Points on a hilly landscape, in no order, each with its height.
From any point a ball takes the steepest step (drop divided by distance) to one of its 2 nearest points. It stops when none of these is lower. Distance is the straight distance between rows; heights are no part of it.
z_945: 15  22  36  -43  -23  -14  -24  -16  18  10  -8  23  20  -10  9  -16  -2  4  -5  -13  27  (h 316)
z_409: 8  -29  3  19  -19  17  43  -7  -8  -13  -11  -12  23  -9  21  13  -28  10  -7  11  5  (h 540)
z_171: 7  -42  -3  -5  -5  -3  8  -12  43  -4  20  -14  -20  -25  18  11  26  -52  10  2  -8  (h 53)
z_116: -13  20  13  -17  -6  1  -20  7  -5  2  9  7  -2  -6  2  -15  15  14  7  27  -2  (h 304)
z_62: 4  3  27  0  -20  27  10  -9  -17  -11  5  -8  28  -21  15  -10  -13  37  -6  1  11  (h 242)
z_878: 12  5  27  -14  -9  28  5  -13  -5  -13  0  -9  39  -19  16  -6  -15  44  -19  -12  17  (h 291)
z_264: 1  18  11  2  -50  -13  19  -20  -30  3  -11  28  -2  4  6  -8  -27  -20  1  14  13  (h 266)
z_920: -15  6  15  -14  32  -1  -2  19  7  -18  4  -23  17  -7  4  9  20  31  -12  -3  -15  (h 356)
z_603: -15  37  8  5  0  -19  -34  6  18  -7  22  -4  -43  -17  10  3  43  1  -8  34  -22  (h 475)
z_434: -4  15  19  -37  -1  -6  -32  1  9  -5  10  -2  -5  -3  6  -14  24  18  7  23  -7  (h 373)
z_827: -16  -53  1  9  22  -4  24  16  13  -5  8  -14  7  -7  10  17  3  1  -2  -20  -4  (h 643)
z_597: 6  -35  22  2  -9  21  31  0  13  -22  -4  -25  25  -25  25  9  -15  22  -17  -14  9  (h 704)
z_581: -2  28  38  -11  -32  -2  3  -11  -19  13  -9  37  12  -3  5  -25  -17  -2  4  6  17  (h 139)
z_138: -9  -7  -25  20  11  -9  -10  8  22  9  5  1  -22  5  -26  2  22  -31  -1  4  -3  (h 490)
z_998: 15  -10  -28  18  -18  -9  36  -2  -29  4  -20  13  0  16  3  20  -48  -27  17  6  15  (h 457)
z_331: -7  -44  10  -8  17  8  19  13  22  -10  7  -16  16  -10  11  13  -2  6  0  -18  10  (h 660)
z_76: 2  6  -8  17  -3  18  12  5  -34  4  -5  12  12  12  -8  -14  -26  6  10  2  -2  (h 402)
z_564: -22  -18  -15  21  49  -20  13  17  28  2  -13  -11  -15  5  0  15  35  12  -10  -23  2  (h 252)
z_158: 10  -1  -30  30  -23  1  32  -7  -44  1  -15  5  3  16  7  30  -53  -26  4  19  14  (h 438)
z_746: 3  4  -8  -30  14  -14  -27  4  35  -1  4  -13  -18  -8  -1  -3  51  -10  -1  11  -18  (h 371)
z_804: 5  11  13  -52  13  15  -2  -2  18  -10  1  -8  26  -6  6  8  -10  44  -12  -14  7  (h 295)
z_187: -23  -32  -9  25  21  -6  22  18  10  -1  2  -7  -7  -3  4  15  7  -8  -6  -13  -11  (h 628)
z_520: -5  -17  -1  20  22  14  13  15  -10  -6  3  -10  22  3  -4  4  0  16  -8  -11  -11  (h 584)
z_431: 18  -10  -7  22  11  24  13  0  -30  1  -5  -4  23  11  -8  -5  -31  22  8  -21  -3  (h 423)
z_824: 7  -25  -1  9  -31  1  42  -2  -3  -11  -21  -12  21  -20  34  13  -38  2  -8  9  19  (h 509)
z_379: 16  -27  -28  16  -13  -5  29  -3  -9  4  -18  11  -13  18  -8  17  -41  -36  21  -3  8  (h 482)
z_514: 31  -12  -28  -1  -5  -7  4  -6  -4  18  -17  17  -18  19  -29  -6  -17  -46  37  -31  9  (h 536)
z_328: 3  -19  -25  5  57  -13  -5  28  20  19  -20  -10  -18  24  -20  13  17  4  0  -39  4  (h 602)
z_524: -25  0  -5  58  19  7  14  5  -12  -20  -2  -17  5  -4  3  18  20  23  -23  -3  -18  (h 597)
z_52: -15  24  23  -5  -3  13  -16  2  -22  3  8  8  6  -7  10  -13  5  24  -3  27  -3  (h 233)
z_81: -7  10  -14  1  -24  -4  -16  -20  -3  8  12  14  -24  5  -15  -13  12  -44  9  14  0  (h 327)
z_417: -25  29  12  21  -4  -12  -24  5  10  -10  27  -11  -34  -24  10  11  25  -1  -6  27  -20  (h 424)
z_146: 13  -7  6  -11  -49  -16  28  -9  4  -1  -10  14  5  -17  12  -1  -21  -18  4  2  20  (h 414)
z_573: 10  23  -5  -14  39  12  -11  13  -13  -8  -6  -9  25  16  -16  -6  -1  49  -13  -14  -13  (h 224)
z_618: -14  -6  -29  30  -6  -9  1  1  3  10  4  1  -29  10  -24  3  -7  -38  -1  11  -7  (h 469)
z_563: 19  0  10  -34  -15  -5  -10  -18  26  6  7  9  6  -12  9  -13  17  -18  13  -7  23  (h 570)
z_761: 12  -57  -10  29  29  12  30  6  -16  -5  -6  -12  17  11  6  18  -21  23  -9  -36  -4  (h 467)
z_311: -11  -36  -25  25  29  -10  10  21  13  13  -5  2  -18  10  -10  9  3  -16  -2  -23  -2  (h 617)
z_973: -11  2  -12  45  29  11  14  16  -16  0  -8  -7  7  6  -7  6  13  19  -18  -13  -13  (h 591)
z_123: -21  9  13  -5  23  -8  -4  21  13  -14  6  -18  -2  -18  12  14  33  19  -7  10  -15  (h 386)
z_819: -11  16  -9  -7  25  -14  -14  25  18  4  -7  -8  -7  10  -17  -4  28  14  -5  5  -7  (h 285)
z_108: -3  -20  22  -19  -1  17  17  6  19  -13  7  -21  20  -20  20  8  -5  25  -6  -13  16  (h 683)
z_294: 7  22  34  -54  -18  -5  -25  -14  25  4  -7  14  20  -13  21  -5  -2  27  -8  -7  20  (h 368)
z_855: -5  -24  4  19  0  20  25  6  -10  -4  3  -9  19  1  8  8  -14  11  -1  -1  -6  (h 569)
z_665: -14  28  22  13  -45  3  14  -24  -48  3  -9  29  -1  8  6  -9  -30  -11  0  27  0  (h 329)
z_515: 10  24  26  -11  -16  6  4  -10  -20  15  -10  31  25  2  5  -24  -29  14  3  -11  24  (h 14)
z_59: 8  13  2  15  23  22  -7  8  -28  -13  5  -8  34  7  -16  -1  3  49  -13  -5  -9  (h 206)
z_794: -18  -30  -2  5  18  -16  -3  13  37  -9  9  -12  -19  -18  10  23  40  -19  -3  -6  -9  (h 302)
z_911: -9  -4  4  13  -9  -9  -21  -1  30  -17  32  -10  -36  -29  18  18  28  -36  -2  19  -25  (h 94)
z_267: 8  4  -21  37  -24  5  30  -15  -46  -4  -4  1  10  13  9  21  -45  -9  -5  29  3  (h 420)
z_256: -1  -16  -9  3  -11  -7  -9  -14  27  -1  25  -13  -26  -21  6  9  25  -51  5  13  -12  (h 390)
z_661: -1  8  -10  -17  -8  -2  -23  -8  8  9  9  9  -13  -6  -9  -15  25  -31  14  14  -1  (h 416)
z_105: 10  26  49  -23  -34  -14  -13  -13  -2  10  -14  39  13  -8  9  -26  -8  -5  -6  2  24  (h 232)
z_522: 23  -18  -21  4  -6  -7  15  0  -9  14  -20  16  -8  14  -17  0  -32  -30  32  -27  9  (h 512)
z_178: -21  11  12  26  -3  -18  -20  5  23  -24  35  -15  -43  -29  23  20  27  -16  -4  23  -22  (h 332)
z_292: 13  29  18  -38  -3  1  -12  -9  -3  18  -8  27  24  8  0  -15  -25  22  3  -23  25  (h 130)
z_904: 8  -17  4  1  -47  -12  37  1  5  -7  -22  0  17  -23  31  7  -34  -12  -4  6  21  (h 473)
z_98: 20  7  15  -54  -8  -9  -22  -20  33  9  6  6  4  -7  9  -10  28  -13  9  3  11  (h 520)
z_718: 1  7  3  -6  -39  -5  15  -15  -11  3  -3  23  -5  -3  0  -10  -17  -19  13  10  12  (h 335)
z_220: 4  -44  -29  15  42  -13  0  26  13  19  -13  -4  -20  17  -16  8  6  -14  4  -42  6  (h 609)
z_989: -2  15  -8  -15  4  -12  -30  2  22  9  9  -4  -24  -6  -9  -9  43  -16  -4  24  -15  (h 425)
z_807: -3  16  -18  6  -32  -13  -9  -31  -7  6  11  3  -33  12  -14  -16  6  -66  2  14  -4  (h 228)
z_185: 5  32  21  -42  2  4  -25  -7  -7  14  -10  21  18  18  -2  -17  -13  27  6  -6  12  (h 192)
z_235: -3  -17  -10  8  -29  -13  0  -24  22  -9  26  -15  -37  -16  10  13  6  -57  4  22  -14  (h 431)
z_551: -12  32  0  -6  0  -15  -35  7  15  8  7  0  -32  -3  -9  -5  43  4  -7  32  -17  (h 461)
z_507: 14  12  30  -50  -11  -10  -38  -17  28  -3  6  3  -2  -3  13  -15  29  5  10  13  -3  (h 454)
z_202: -7  3  12  -39  27  5  -8  13  17  -18  8  -20  18  -3  4  8  7  35  -10  -8  -6  (h 331)
z_760: 5  3  -18  12  54  -5  -5  32  9  15  -20  -7  -9  24  -24  5  8  22  -5  -28  -2  (h 598)
z_823: -10  -7  -21  19  -15  -4  11  1  -10  7  4  6  -14  11  -15  0  -20  -25  13  10  -6  (h 446)
z_393: -6  -41  10  0  6  -6  2  6  40  -14  20  -13  -15  -28  14  20  33  -22  1  -1  -4  (h 413)
z_201: 1  -8  -11  12  -39  -21  1  -32  4  -7  19  -11  -26  -3  8  10  -6  -61  7  32  -5  (h 275)
z_352: -25  -25  -10  13  37  -23  1  17  35  -8  -5  -14  -18  -3  1  21  45  -4  -5  -16  -4  (h 219)
z_424: -9  9  -3  -22  25  -22  -19  14  36  -6  -4  -18  -16  3  -9  -1  46  12  -7  1  -21  (h 315)
z_914: -5  20  -11  -17  22  0  -19  22  -4  10  -7  0  2  16  -18  -15  6  23  0  2  -3  (h 264)
z_800: -6  10  -15  18  -42  -27  -6  -29  -11  -2  14  -14  -37  18  -4  -3  -6  -67  1  32  -6  (h 47)
z_28: 25  -37  -8  22  15  24  25  1  -19  -1  -11  -7  22  9  -6  12  -33  17  5  -33  0  (h 445)
z_693: -5  16  26  3  -11  26  -2  -7  -27  -8  15  -3  16  -15  11  -9  1  35  -3  19  -4  (h 126)
z_452: 7  28  -6  -24  26  18  -21  9  -20  9  -4  1  20  24  -13  -16  -8  41  -2  -7  -7  (h 241)
z_950: 11  -5  -30  6  20  -3  -16  15  14  20  -10  3  -21  12  -34  -8  12  -28  8  -14  2  (h 507)
z_272: -5  -4  -18  16  -5  11  13  5  -21  6  -3  10  -6  10  -14  -7  -28  -11  15  -5  -2  (h 422)
z_964: 0  31  5  -49  14  6  -31  0  -4  8  -6  7  12  28  -10  -20  -6  39  -1  -8  -13  (h 245)
z_233: 14  19  5  12  7  31  -13  0  -43  -8  4  7  34  11  -16  -15  -11  52  -9  -4  0  (h 187)
z_405: -2  14  -16  39  -22  15  17  -17  -56  -9  -1  8  6  17  -7  2  -34  5  -8  32  -10  (h 401)
z_955: 23  -7  -30  -8  11  2  -16  5  6  22  -7  9  -12  14  -31  -15  3  -35  28  -22  8  (h 524)
z_153: -12  15  -13  33  43  3  7  21  -2  6  -16  -10  -1  15  -17  4  17  24  -10  -16  -8  (h 595)
z_951: 12  29  16  -13  4  25  -14  -11  -35  0  -4  13  37  13  -4  -18  -20  47  0  -9  12  (h 215)
z_670: 16  21  16  -22  6  25  -6  -14  -13  -4  2  4  38  2  2  -8  -19  49  -10  -17  13  (h 244)
z_931: -5  21  -2  16  -22  16  9  -16  -44  4  -3  17  2  13  -4  -18  -28  0  4  18  -6  (h 376)

For each start below, name the point where the ball stops.
z_524: z_264
z_507: z_693
z_123: z_233
z_187: z_973
z_989: z_233
z_202: z_233
z_597: z_264
